Each scene shows the same named points in several views. A view is turned or mirrored, shifted and resized as a whole, has a little noise and may leave points out.
In the rows, 128 means zero.

Scene 1
View 1
z56: [130 120  70 124 121 183 172  32 157 128 104  94 109 122 147 138 145 121
  99  92  88 122  95  97 126 115]
z914: [112 145  87 107 156 137 138  59 117 131  94 125 121 119 163 124 152  95
 107 144  77 107 116  90 127 132]
z775: [152 109  67 164 125 127 142  69 140 117 125 114  96  99 145 119 141  88
 115 126 122 161  87  97 140 150]
z204: [135 118  97 156 137 102 134  80 108 121 106 134  88 137 130 106 149  88
 119 140 106 142 109 102 152 161]
z464: [124 115 115 168 163  95 115  87 117 100  95 144 129 121 111  99 118 101
 116 163  84 157  94 112 136 172]
z701: [106 135  91 139 141 143 166  55 115 122  88 121 102 134 125 114 145 117
 106 101  73 118 105 117 125 137]
z214: [108 121 113 153 152 113 138  76 108 113  75 138 112 156  94  95 132 116
 111 126  67 132 109 123 139 156]
z881: [154  85  65 183 126 114 104  95 146 112  95 123 113 119  84  87 124 100
 116 134 101 173  88 114 150 159]
z593: [129 119 106 104 138 150 144  40 134 128  79 121 105 183 121 117 148 108
  99 124  80 120 122  93 159 129]
z952: [152  72 131 185 108 113 126  83 126 127 125 123  82 147 125 122 147 122
 130 145 106 133 106  91 168 160]
z450: [118 126 125 197 184  99 148  66 129  65 115 144 154  82 121 111  84 107
 107 155  92 197  55 130 103 189]
z24: [135 116 134 145 138 110 138  67 109 127 134 130  95 125 181 140 154  97
 124 165 108 118 113  75 149 154]
z468: [155  92  91 129 106 129 114  77 128 152 104 117  77 162 137 118 172  98
 121 142 104 109 132  74 178 132]
z76: [119 102 119 188 113 135 195  50 115 114 102 119  66 167  93 111 142 139
 113  71  90 138  94 132 144 154]
z241: [153  60 140 200  90 120 129  88 124 139 141 115  71 138 139 133 155 137
 139 142 108 113 107  83 166 155]
z742: [124  89 134 163 116  99 113 100  92 145  90 139  76 179 103 101 162 123
 132 144  74  93 135  99 172 153]
z410: [118 150  93 118 159 123 154  53 112 117 104 131 110 118 166 125 147  83
 106 140  96 131 108  95 128 145]
z123: [139 103 127 148 135 128 144  52 130 116 108 125 104 157 128 122 136 111
 111 137  97 142 103  97 156 152]
z269: [138 100 122 147 134 126 140  56 130 116  93 127 100 174 107 111 137 112
 109 131  92 144 108 103 161 152]
z301: [119 125 111 135 144 134 165  43 122 110  83 127  98 173 104 108 137 112
 101 108  83 142 106 116 147 148]
z575: [136 107 125 182 131  89 144  83  98 116 124 139  76 134 137 114 148  98
 128 142 113 143 105 103 154 173]
z636: [139 123 106 109 145 140 147  34 137 115  87 124 105 176 127 118 142  94
  98 131  96 144 113  94 160 139]
View 2
z76: [151 159 205 130 123 145 115  83 139 160 151  56 139 161 101 148 136  87
 147 111 136 134 150 143  90  92]
z575: [148 160 169 115 158 160 113  95 134 115 159 124 127 152 109 129 119 123
 131 107 109 105 145 122 119 103]
z742: [146 155 161 104 156 174 109  91 144 134 150 123 173 161  85 127 105  95
 122 145 108 103 129 156 119  52]
z775: [174 173 155 163 132 149 127  96 159 110 176  91  99 146 110 154 133 119
 117 101 122  83 138 104 128 117]
z214: [137 160 157 115 131 155 155  77 151 155 154 106 128 129 115 143 111  86
 119 128 126 110 137 135 101  60]
z914: [171 161 105 143 138 148 166  77 175 143 152 114 140 134 127 148 136  79
 112 105 114  73 121 147 138 101]
z701: [164 160 146 142 125 143 155  68 162 161 154  80 140 139 119 149 138  74
 130 107 128  98 134 142 112  92]
z593: [155 165 142 133 116 147 152 105 182 146 129  93 138 150  92 159 130  66
  95 119 117 103 118 171 124  85]
z24: [162 159 128 127 162 158 115 109 154 116 152 135 137 151 125 138 136 115
 127 101 105  86 126 151 149 120]
z450: [122 168 152 126 137 147 152  92 133 146 182 123  46  88 186 155 122 138
 142 102 148 114 149  99 102  97]
z269: [140 165 167 123 128 155 127 113 158 133 144 103 119 147  99 152 120  97
 110 124 121 115 130 151 115  80]
z881: [148 177 173 149 121 163 131  97 156 111 189  98  86 130  97 155 102 121
 102 139 133  92 138  91 108  62]
z952: [152 165 173 131 148 171  84 120 144 113 166 110 129 160  98 146 120 123
 127 133 120 105 132 141 129  85]
z204: [155 164 156 126 146 155 138  89 150 118 157 116 124 147 100 135 117 108
 114 109 109  94 138 120 120  95]
z468: [173 168 147 143 139 164 115 110 173 107 151 107 155 173  66 146 121  94
  95 130 102  80 119 149 142  87]
z410: [165 161 119 135 141 141 166  81 166 136 147 116 124 134 129 143 138  90
 115  87 109  84 130 136 132 120]
z241: [163 164 173 139 156 175  59 120 141 113 174 104 147 171  99 145 129 128
 141 138 122  99 129 149 139  89]
z123: [146 165 157 130 133 153 123 114 160 133 146 106 117 146 113 156 128 100
 115 116 122 109 129 153 123  95]
z464: [132 165 146 117 143 161 147  91 145 131 170 133  95 113 135 143 106 117
 117 125 126 100 137 115 112  70]
z56: [187 169 140 180 109 137 140  92 186 153 159  53 129 151 115 173 159  73
 122 104 136  87 122 153 132 115]
z636: [151 166 147 131 117 142 155 113 178 136 128  99 117 146  98 160 130  78
  92 106 114 106 124 160 122 100]
View 3
z701: [167 144 121 147 139 108 148 134  92  97 129  93 137 101 131 104 152 141
 112 125  87 134 122  98 172 146]
z301: [174 132 131 149 140 101 133 136 103 103 123  91 148  82 139 118 166 144
 111 124 108 119 126 106 164 158]
z593: [171 137 126 147 158 119 129 134 116  97 134  84 144  74 136 126 155 175
 111 139 103 126 133 108 162 142]
z24: [137 159 129 161 148 118 132 173 111 129 120 105 116  90 140 137 143 140
  98 138 120 175 159  85 161 125]
z76: [174 131 125 152 131  81 145 142  81 104 125 107 166 108 158 120 184 121
 106 108 115 100 131 101 189 134]
z742: [152 146 107 153 142 130 138 152 127 116  96 127 130  78 155 151 162 160
 104  94 125 119 120  84 172 104]
z56: [156 142 121 150 158 109 146 125  80  95 170  76 149 117 124 100 151 157
 116 154  83 140 157 106 184 132]
z952: [131 137 122 163 145 118 136 150 105 137 122 119 137  95 148 146 175 138
 111 112 145 130 163  89 172 111]
z123: [151 137 131 154 147 108 130 144 108 128 125  97 139  87 138 132 165 146
 111 130 123 135 150  98 163 143]
z204: [144 139 129 163 137 126 143 154 103 109 119 110 123  79 134 126 159 127
 116 113 132 148 138  97 156 139]
z468: [141 139 117 164 162 146 138 152 115  93 142 107 134  75 141 143 155 169
 112 124 133 139 153 100 168 100]
z464: [132 136 131 155 128 122 139 130 113 148 100 110 112  83 117 120 163 124
 128 105 125 142 130  88 144 165]
z269: [157 131 130 154 146 111 130 137 112 120 122  98 144  79 139 133 171 151
 115 121 127 120 140 102 161 144]
z575: [141 144 131 164 132 113 141 168 101 124 108 121 125  87 147 136 165 114
 106 107 140 149 145  90 161 132]
z241: [124 144 113 164 149 115 139 156 102 141 127 124 139 109 156 152 173 141
 104 113 143 132 171  82 187  89]
z914: [152 155 122 150 148 131 142 144 108 101 131  88 113  88 119 109 130 157
 113 140  84 166 130  95 158 144]
z775: [128 133 133 169 142 123 151 145  80 110 150 100 128 100 120 111 162 115
 126 128 133 158 165 101 162 140]
z450: [127 135 146 154 112  87 140 124  91 178  99 100 112 109 105  98 169  86
 131 115 119 154 143  87 142 205]
z410: [154 152 134 156 142 120 140 157 102 103 128  88 116  85 123 109 137 136
 110 141  98 172 135  97 152 157]
z881: [120 114 126 166 135 137 151 113  95 126 132 113 128  88 112 117 180 122
 146  97 149 122 147 103 154 147]
View 4
z241: [179 177 137 136 133 112 110 140 157 139 134 174 124 115  99 119  95 115
 115 135 132 104 106 111  96 130]
z914: [146 142 147 118 141 121 129 137 166 132 147 120 126 106 129  85 127 167
 157  94 142 121 155 116 128 117]
z123: [163 146 120 130 143 116 120 141 147 134 140 145 132 102 125 108 125 135
 138 140 145 120 126 108 127 126]
z76: [181 128 119 111 157  93  84 137 161 115  98 153 124  91 136 114 119 113
 153 161 132 123 121 109 100 111]
z204: [161 149 129 134 147 109 130 148 155 122 132 136 114 130 135 112 119 136
 126 126 148 126 136 121 113 127]
z701: [157 126 135 109 151 104 106 137 172 125 121 129 122  97 134  96 123 148
 162 122 135 125 143 110 116 107]
z742: [170 167 130 110 141  93 115 175 169 125 120 149 154 123 133 124 123 122
 105 108 130 104 121 106 119 130]
z881: [138 117 118 142 136  99 130 151 159 142 135 132  96 141 123 135 103 139
 115 159 152 137 115  95 111 111]
z464: [146 138  95 147 157 114 141 156 179 135 143 132 110 123 132 128 111 142
 123 127 144 139 136 105 137 122]
z301: [162 124 119 113 151 105 108 145 152 122 122 131 136  96 144 104 139 137
 152 143 144 127 135 106 127 116]
z952: [171 164 126 137 135 111 118 147 151 137 137 162 127 119 112 122 106 119
 114 142 140 112 109 109 108 131]
z214: [153 128 109 117 156  98 117 161 178 125 121 129 131 109 144 120 125 139
 135 126 137 130 135 101 133 114]
z775: [153 136 140 145 138 118 128 122 147 133 142 138  88 126 117 103 104 145
 143 145 153 133 131 119  97 118]
z450: [148 125  61 173 179 130 141 129 192 137 149 137  78 101 125 128  96 144
 150 147 143 162 144 108 142 114]
z269: [160 137 118 123 141 108 116 151 146 131 133 140 139 106 133 113 132 132
 133 146 146 121 122 102 127 124]
z575: [175 165 117 144 154 113 128 145 159 117 129 151 112 126 132 117 111 121
 121 129 143 125 132 127 109 133]
z468: [158 158 166 115 116 106 122 151 132 135 140 140 141 131 121 102 128 140
 119 122 148 102 120 110 106 130]
z56: [151 119 160 109 129 116  97 111 148 141 136 134 117  85 111  78 120 159
 179 139 142 120 134 106 105 103]
z636: [155 130 131 118 137 116 121 141 131 130 143 128 143 100 138  94 147 147
 149 140 154 122 136 109 133 124]

In a view up to two points have been moved. Name them for each view, in the order of its rows, or write -.
view 1 => z742
view 2 => z269
view 3 => z56
view 4 => z241

Scene 2
View 1
z525: [130 128 123 111 140 141 126 112 109 135 125 146 137 146 101 112  93 124
 131 134 152 147 127 123  82 109]
z448: [133 149 137 113 116 137 122 155 135 127 121 170 125 151 109 146 103 156
  90 129 142 157 151 125 102 124]
z985: [158 158 131 117 129 146 108 126 139 130 102 140 133 141 101 137 111 172
  98 116 136 162 129 126 117  97]
z467: [137 157 129 104 121 130 131 102 118 127 117  95 145 120 113 125  95 124
  97 122 163 144 102 138  86 112]
z774: [160 172 135 130 137 141 125 107 125 122 111  93 155 120 102 138  94 125
 107 114 155 147 110 157  97 110]
z135: [140 141 146 122 134 147 119 144 120 118 120 131 134 142 105 142  94  99
  98 128 167 139 128 136  95 118]
z465: [130 137 133 103 130 136 102 137  94 121 151 116 164 108 140 125  77 128
 102 141 156 128 112 111  97  73]
z921: [148 136 146 114 134 152  97 158 128 120 116 147 125 145 112 146 101 135
  88 130 152 146 132 114 117  93]
z372: [153 159 141 136 161 145 111 150 134 114 139 147 123 140 115 141  83 151
 117 142 124 150 153 135  95 106]
z760: [133 131 135  94 103 144 111 137 119 134 101 146 140 144 103 136 113 131
  81 117 170 146 117 112 113 105]
z469: [132 122 126 110 141 145 111 124  99 133 133 148 148 137 109 112  89 127
 129 136 152 141 125 113  91  89]
z248: [143 174 110 131  92 133 142 100  93 144 118 123 231 104  96 134 100 142
 120  92 162 145 117 162 101 107]
z717: [109 108 124  81 105 135 127 123 105 139 114 156 127 152 103 112 106 114
 100 131 176 144 115 102  88 117]
z777: [155 144 130 115 122 153 108 118 114 134  98 126 164 132  94 132 110 133
 105 107 163 147 109 128 119  87]
z550: [151 129 136 114 137 155  98 134 115 128 111 139 140 142 103 129 101 129
 107 125 156 145 120 115 113  85]
z564: [142 151 133 124 144 140 121 127 116 123 133 129 145 131 112 131  85 131
 117 133 145 143 130 136  89 106]
z673: [154 151 125 139 145 150 120 120 112 135 122 149 169 138  90 127  94 141
 140 118 140 152 139 143 100 101]
z225: [113 131 120  91  91 129 138 118 107 142 112 153 151 143 100 122 108 130
  98 118 172 148 121 121  89 127]
View 2
z469: [118 138 113 156 100 136 124 104 157 124 119  89 123 148 142 135 128 133
 119 103 127 115 133 110 106  95]
z225: [126 133 131 152 134 144 139 105 143 136 127 102 103 134 135 151 113 123
 134 112 136 159 107 120 141  91]
z673: [121 154 105 169 103 138 104 107 156 116 134  92 115 136 137 165 128 134
  96  61 130 102 107 135 123  86]
z525: [110 145 105 151 115 135 131 101 152 126 119  92 128 146 132 140 116 130
 118  96 129 119 129 119 125  81]
z774: [ 96 171  90 148 115 171 125 116 134 160 146 113  97 150 137 171 131 115
 127  55 143  95 101 145 112  96]
z564: [107 156  88 148 109 148 121 115 157 139 127 106 106 144 143 155 137 126
 108  86 131 101 127 128 119  95]
z465: [120 139 105 146  92 162 121 122 157 149 121 111  94 156 160 133 151 136
 137 111 130 105 137 108  79 131]
z467: [103 160  96 140 126 175 139 117 133 167 133 117  99 151 136 154 122 120
 147  80 141 121 112 127 114  98]
z921: [106 161 117 155 106 137 137 111 145 135 138  84  91 137 164 165 157  85
  86 116 127 117 136 117 109 101]
z135: [ 94 150 108 141 113 133 143 105 147 141 142 103  94 151 148 159 142  99
 115 112 142 100 119 146 130  98]
z448: [121 158 103 154 129 134 131 117 160 128 129  99  83 119 156 174 146  98
  76 116 124 141 131 121 150  89]
z372: [105 171  70 152 107 135 116 120 170 127 123 100 100 134 154 165 154 113
  67  90 121  90 144 124 128  89]
z550: [109 155 124 161 100 142 132 104 140 132 136  80 109 143 152 155 141 102
 104  98 129 115 126 114  96  98]
z717: [116 129 136 145 129 134 155  98 140 136 122  90 114 142 137 133 115 113
 137 137 134 158 127 109 131  88]
z777: [115 158 134 167 107 158 125 106 127 141 148  86 102 141 146 168 133 105
 119  74 136 125 100 124  96 101]
z985: [115 180 105 166 121 161 124 117 138 139 137  87  97 122 153 181 141  95
  79  73 122 136 121 108 114  85]
View 3
z248: [ 91  92 108 119  82 108 143 120 170 177 118 129 215 171 154 163 124 143
  82 135 147 114 136 163 134 111]
z448: [115 133 135 127 109 103 133 143 151 149 113 128 129 105 136 121 116 104
 120 132 174 149  97 164 134  79]
z985: [115 137 140 135 112  94 150 140 136 155 113 115 151 123 134 117 111 120
 108 149 159 107  81 158 121  79]
z550: [113 152 121 146 119 102 152 143 150 136 118 117 157 130 139 108 106 124
 127 151 165 116  99 161 121 123]
z469: [107 150 118 135 117 112 160 148 162 136 122 124 149 128 126 123 107 131
 120 134 181 118 125 146 123 142]
z774: [106 141 130 141 116 104 148 110 155 176 122 111 208 151 127 121 107 115
 105 159 160 120 112 139 106  97]
z921: [115 152 125 148 127 101 139 138 147 137 115 126 142 117 145 102 103 115
 137 151 172 132  93 170 121 101]
z465: [103 137  97 144 138 105 147 125 162 156 133 151 154 135 139 110  85 142
 123 151 185 113 145 155 106 133]
z225: [115 126 106 115  85 106 156 150 164 161 128 130 154 121 132 120 118 104
 104 137 153 143 118 153 152 134]
z717: [122 143 103 120  92 106 161 159 162 149 131 129 136 110 127 102 113  95
 116 142 156 149 115 152 152 150]
z135: [112 154 122 145 118 111 137 125 164 149 119 118 176 127 134 110 109  99
 133 149 172 157 111 153 122 116]
z673: [100 141 143 135 107 114 150 140 159 138 107 105 176 143 132 147 123 136
 110 127 176 113 109 150 119 108]
z564: [105 146 130 138 123 110 147 128 160 155 121 119 167 131 123 127 107 121
 115 139 183 127 121 141 111 108]
z760: [119 136 106 134 102  96 147 144 151 152 124 132 150 121 148  99 108 106
 122 154 148 135  98 171 142 120]
z467: [110 136 112 132 112 102 156 119 157 185 134 127 186 138 121 109 101 107
 101 160 158 126 124 134 117 116]
z525: [110 151 128 129 107 114 162 149 163 144 123 113 156 125 114 125 115 117
 111 133 176 127 120 135 127 136]
View 4
z564: [123 136 118  94 120 151 169 173 128 193 115 148 162 112 138 124 102 125
 100 132 154 116 122 168 111 135]
z550: [146 140 124  96 108 149 132 162 110 166 112 156 162 117 133 110 149 121
 107 146 174 108 153 178 126 129]
z372: [ 86 120  91  94 133 144 168 186 123 189 147 160 147 122 142 124 113  92
 118 118 159 104 124 154 144 154]
z448: [116 133 101 109 116 133 136 194 123 149 111 121 161 149 133 166 124  99
 121 103 152  71 137 161 142 145]
z673: [145 142  98 106 112 153 150 190 147 201 121 151 170  80 116 118 122 139
 116 134 171 119 113 136 126 147]
z469: [154 159 122 105 115 150 155 186 127 174 121 143 172 115 145 113 124 133
 103 166 145 146 143 188 127 138]
z467: [139 129 145  91  99 168 184 140 127 186  69 139 167 124 123 133  91 145
  86 133 160 105 128 181  74 105]
z760: [163 148 138  97  98 138 115 161 105 140  80 129 168 143 131 141 145 129
  99 131 165  79 159 191 116 116]
z777: [168 137 128  94  91 159 130 153 122 176  85 152 164 104 112 110 144 147
 101 137 188  91 138 158 109 111]
z135: [118 137 143  86 137 128 133 151  95 178 101 149 168 104 140 144 116 119
 100 112 156 102 134 197  94 142]
z774: [126 117 131  83 106 167 175 135 127 211  82 162 159  93 111 119  98 143
  93 116 182  95 111 153  79 114]
z921: [123 132 119  89 119 134 122 166  98 156 119 156 150 137 144 122 149 101
 107 125 169  82 152 179 136 134]
z717: [168 163 147 116 107 141 136 171 117 130  80 104 193 137 137 165 127 132
 108 154 133 126 167 217 106 134]
z225: [173 160 134 117  97 145 141 183 136 148  72 101 190 130 121 169 115 148
 105 136 144 107 142 185 103 129]
z985: [128 113  98 105  90 166 154 163 134 161 103 145 153 133 109 126 141 107
 123 123 188  71 145 139 137 122]
z465: [152 160 138  73 109 145 164 179 114 189 111 158 144 155 171  83 106 142
  59 161 144 121 127 197 116 102]
z248: [199 160 117  93  79 156 149 193 171 224  62 131 170  92 101 121  86 202
  72 118 177  87  71 116  90 101]
View 5
z525: [103 145 128 114  87 143 105 135 146 108 106 131 127 121 156 124 182 143
 138 137 125 144 152 145 111 154]
z225: [104 162 122  81 118 164 120 114 155  97 108 140 111 135 168 119 146 162
 117 124 141 129 158 130 115 168]
z135: [152 138 149 115 105 148 128 132 159  95 110 146 123 128 173 119 164 149
 150 177 119 139 152 144 145 172]
z985: [138 150 143 108 111 191 138 161 124 121 136 144 168 126 167 106 166 182
 134 167 131 150 139 127 102 130]
z774: [131 141 176 147 118 158 129 150 127  94 124 111 163 152 176 108 141 150
 147 161  94 114 146 149 128 149]
z777: [120 141 163 116 113 175 122 123 129  91 127 143 163 125 160  94 134 177
 128 147 120 156 148 151 126 150]
z248: [ 81 152 163 129 166 139 144 144  89  78 138 120 144 153 165  96  95 159
 103 123 104 115 185 173  98 171]
z717: [107 160 118  74  96 168 101  98 178 103  94 147 106 121 161 119 163 156
 126 126 151 139 151 128 135 165]
z465: [ 99 158 156 118 123 153  99 135 136 117  99 138 148 104 142  91 157 121
 142 171 154 129 186 178 174 139]
z469: [ 97 143 133 111  92 143 100 132 139 111 105 142 133 106 145 112 180 139
 136 145 139 155 163 161 125 151]
z467: [114 160 160 125 119 167 114 130 147 101 107 107 150 152 173 108 143 142
 141 147 115  99 149 139 142 146]
z372: [148 138 133 128  99 148 138 189 127 132 123 145 143 113 164 125 205 141
 157 199 129 147 159 147 112 141]
z448: [150 157 115  84 117 173 151 163 143 124 124 161 119 120 175 124 181 168
 133 179 148 142 157 123 107 155]
z921: [155 143 143 101 103 177 130 141 148 116 121 167 145 104 162 106 174 167
 145 189 144 164 152 141 142 148]
z760: [133 155 139  83 115 186 125 113 158 102 116 159 135 120 167 103 146 176
 126 155 146 149 150 131 139 158]
z564: [122 145 145 127 107 144 122 157 133 111 114 129 139 126 162 117 174 137
 146 167 122 132 160 154 124 150]
View 6
z777: [148 103 115 112 166 160 108 113 121 136 130 105 109 148 106 128 121 164
  99  97 118 110 130 151 110  96]
z760: [147 106 126 147 175 150 135 121 130 129 116 123  87 126  77 121 139 138
 115  90 110 126 151 136 108 112]
z564: [135 113 153 106 162 165 118  98 162 116 162 131 110 119  87 173 145 174
 120 109 140 107 128 161 115 102]
z774: [142  93 141  97 160 161 112 105 149 124 176 108 102 180 109 153 132 185
 126 121 148 118 116 168 105  71]
z717: [140 111 137 164 157 145 154 106 133 135 108 146  93  89  50 114 149 126
 115 105 152 102 149 150  89 120]
z225: [146 115 155 140 179 144 147 110 132 141 118 132  94 105  74 107 154 128
 102 120 145 112 128 152  82 107]
z550: [136 110 115 126 154 169 110 104 136 121 129 122 108 117  89 152 124 164
 111  82 112 105 148 151 123 115]
z448: [120 118 172 138 194 168 133 118 162 115 146 134  80  98  94 156 166 126
 124  90  83 135 139 143 121 113]
z135: [141 116 144 122 145 173 118 107 163 105 149 131  83 136  73 141 153 166
 128  89 138 131 162 157 105  96]
z525: [124 116 150 128 149 167 128  88 145 128 140 139 114  91  79 151 143 152
 111 111 152  85 131 173 100 107]
z372: [112 118 165 107 168 185 107  97 181 101 177 135 105 101 102 206 154 169
 132  88  99 115 136 162 140 110]
z467: [149  88 139 122 165 136 139 108 141 132 160 121 101 164  78 148 136 170
 132 130 164 110 116 155  98  86]
z985: [117  96 138 131 188 167 118 111 136 132 152 110 100 130 123 165 128 143
 122  92  77 112 118 152 132 100]
z921: [134 112 127 133 166 171 114 115 152 106 136 126  93 118  83 163 139 156
 125  69  89 127 161 138 135 119]
z673: [126 128 158  86 166 186  95  92 146 127 154 119 122 107 121 152 141 168
  88 107 123  97 119 178 110  97]
z248: [181 123 166  51 207 144 106 116 129 150 145  98 120 156 125 106 144 181
  57 154 154 118  85 155  80  82]
z469: [138 121 135 116 151 163 120  91 143 125 129 139 124  83  71 160 135 167
 100 103 146  86 136 159 112 124]

In a view up to two points have been moved. Name them for each view, in the order of its rows, or write -.
view 1 => z225
view 2 => -
view 3 => z248, z717
view 4 => z760, z135
view 5 => -
view 6 => -
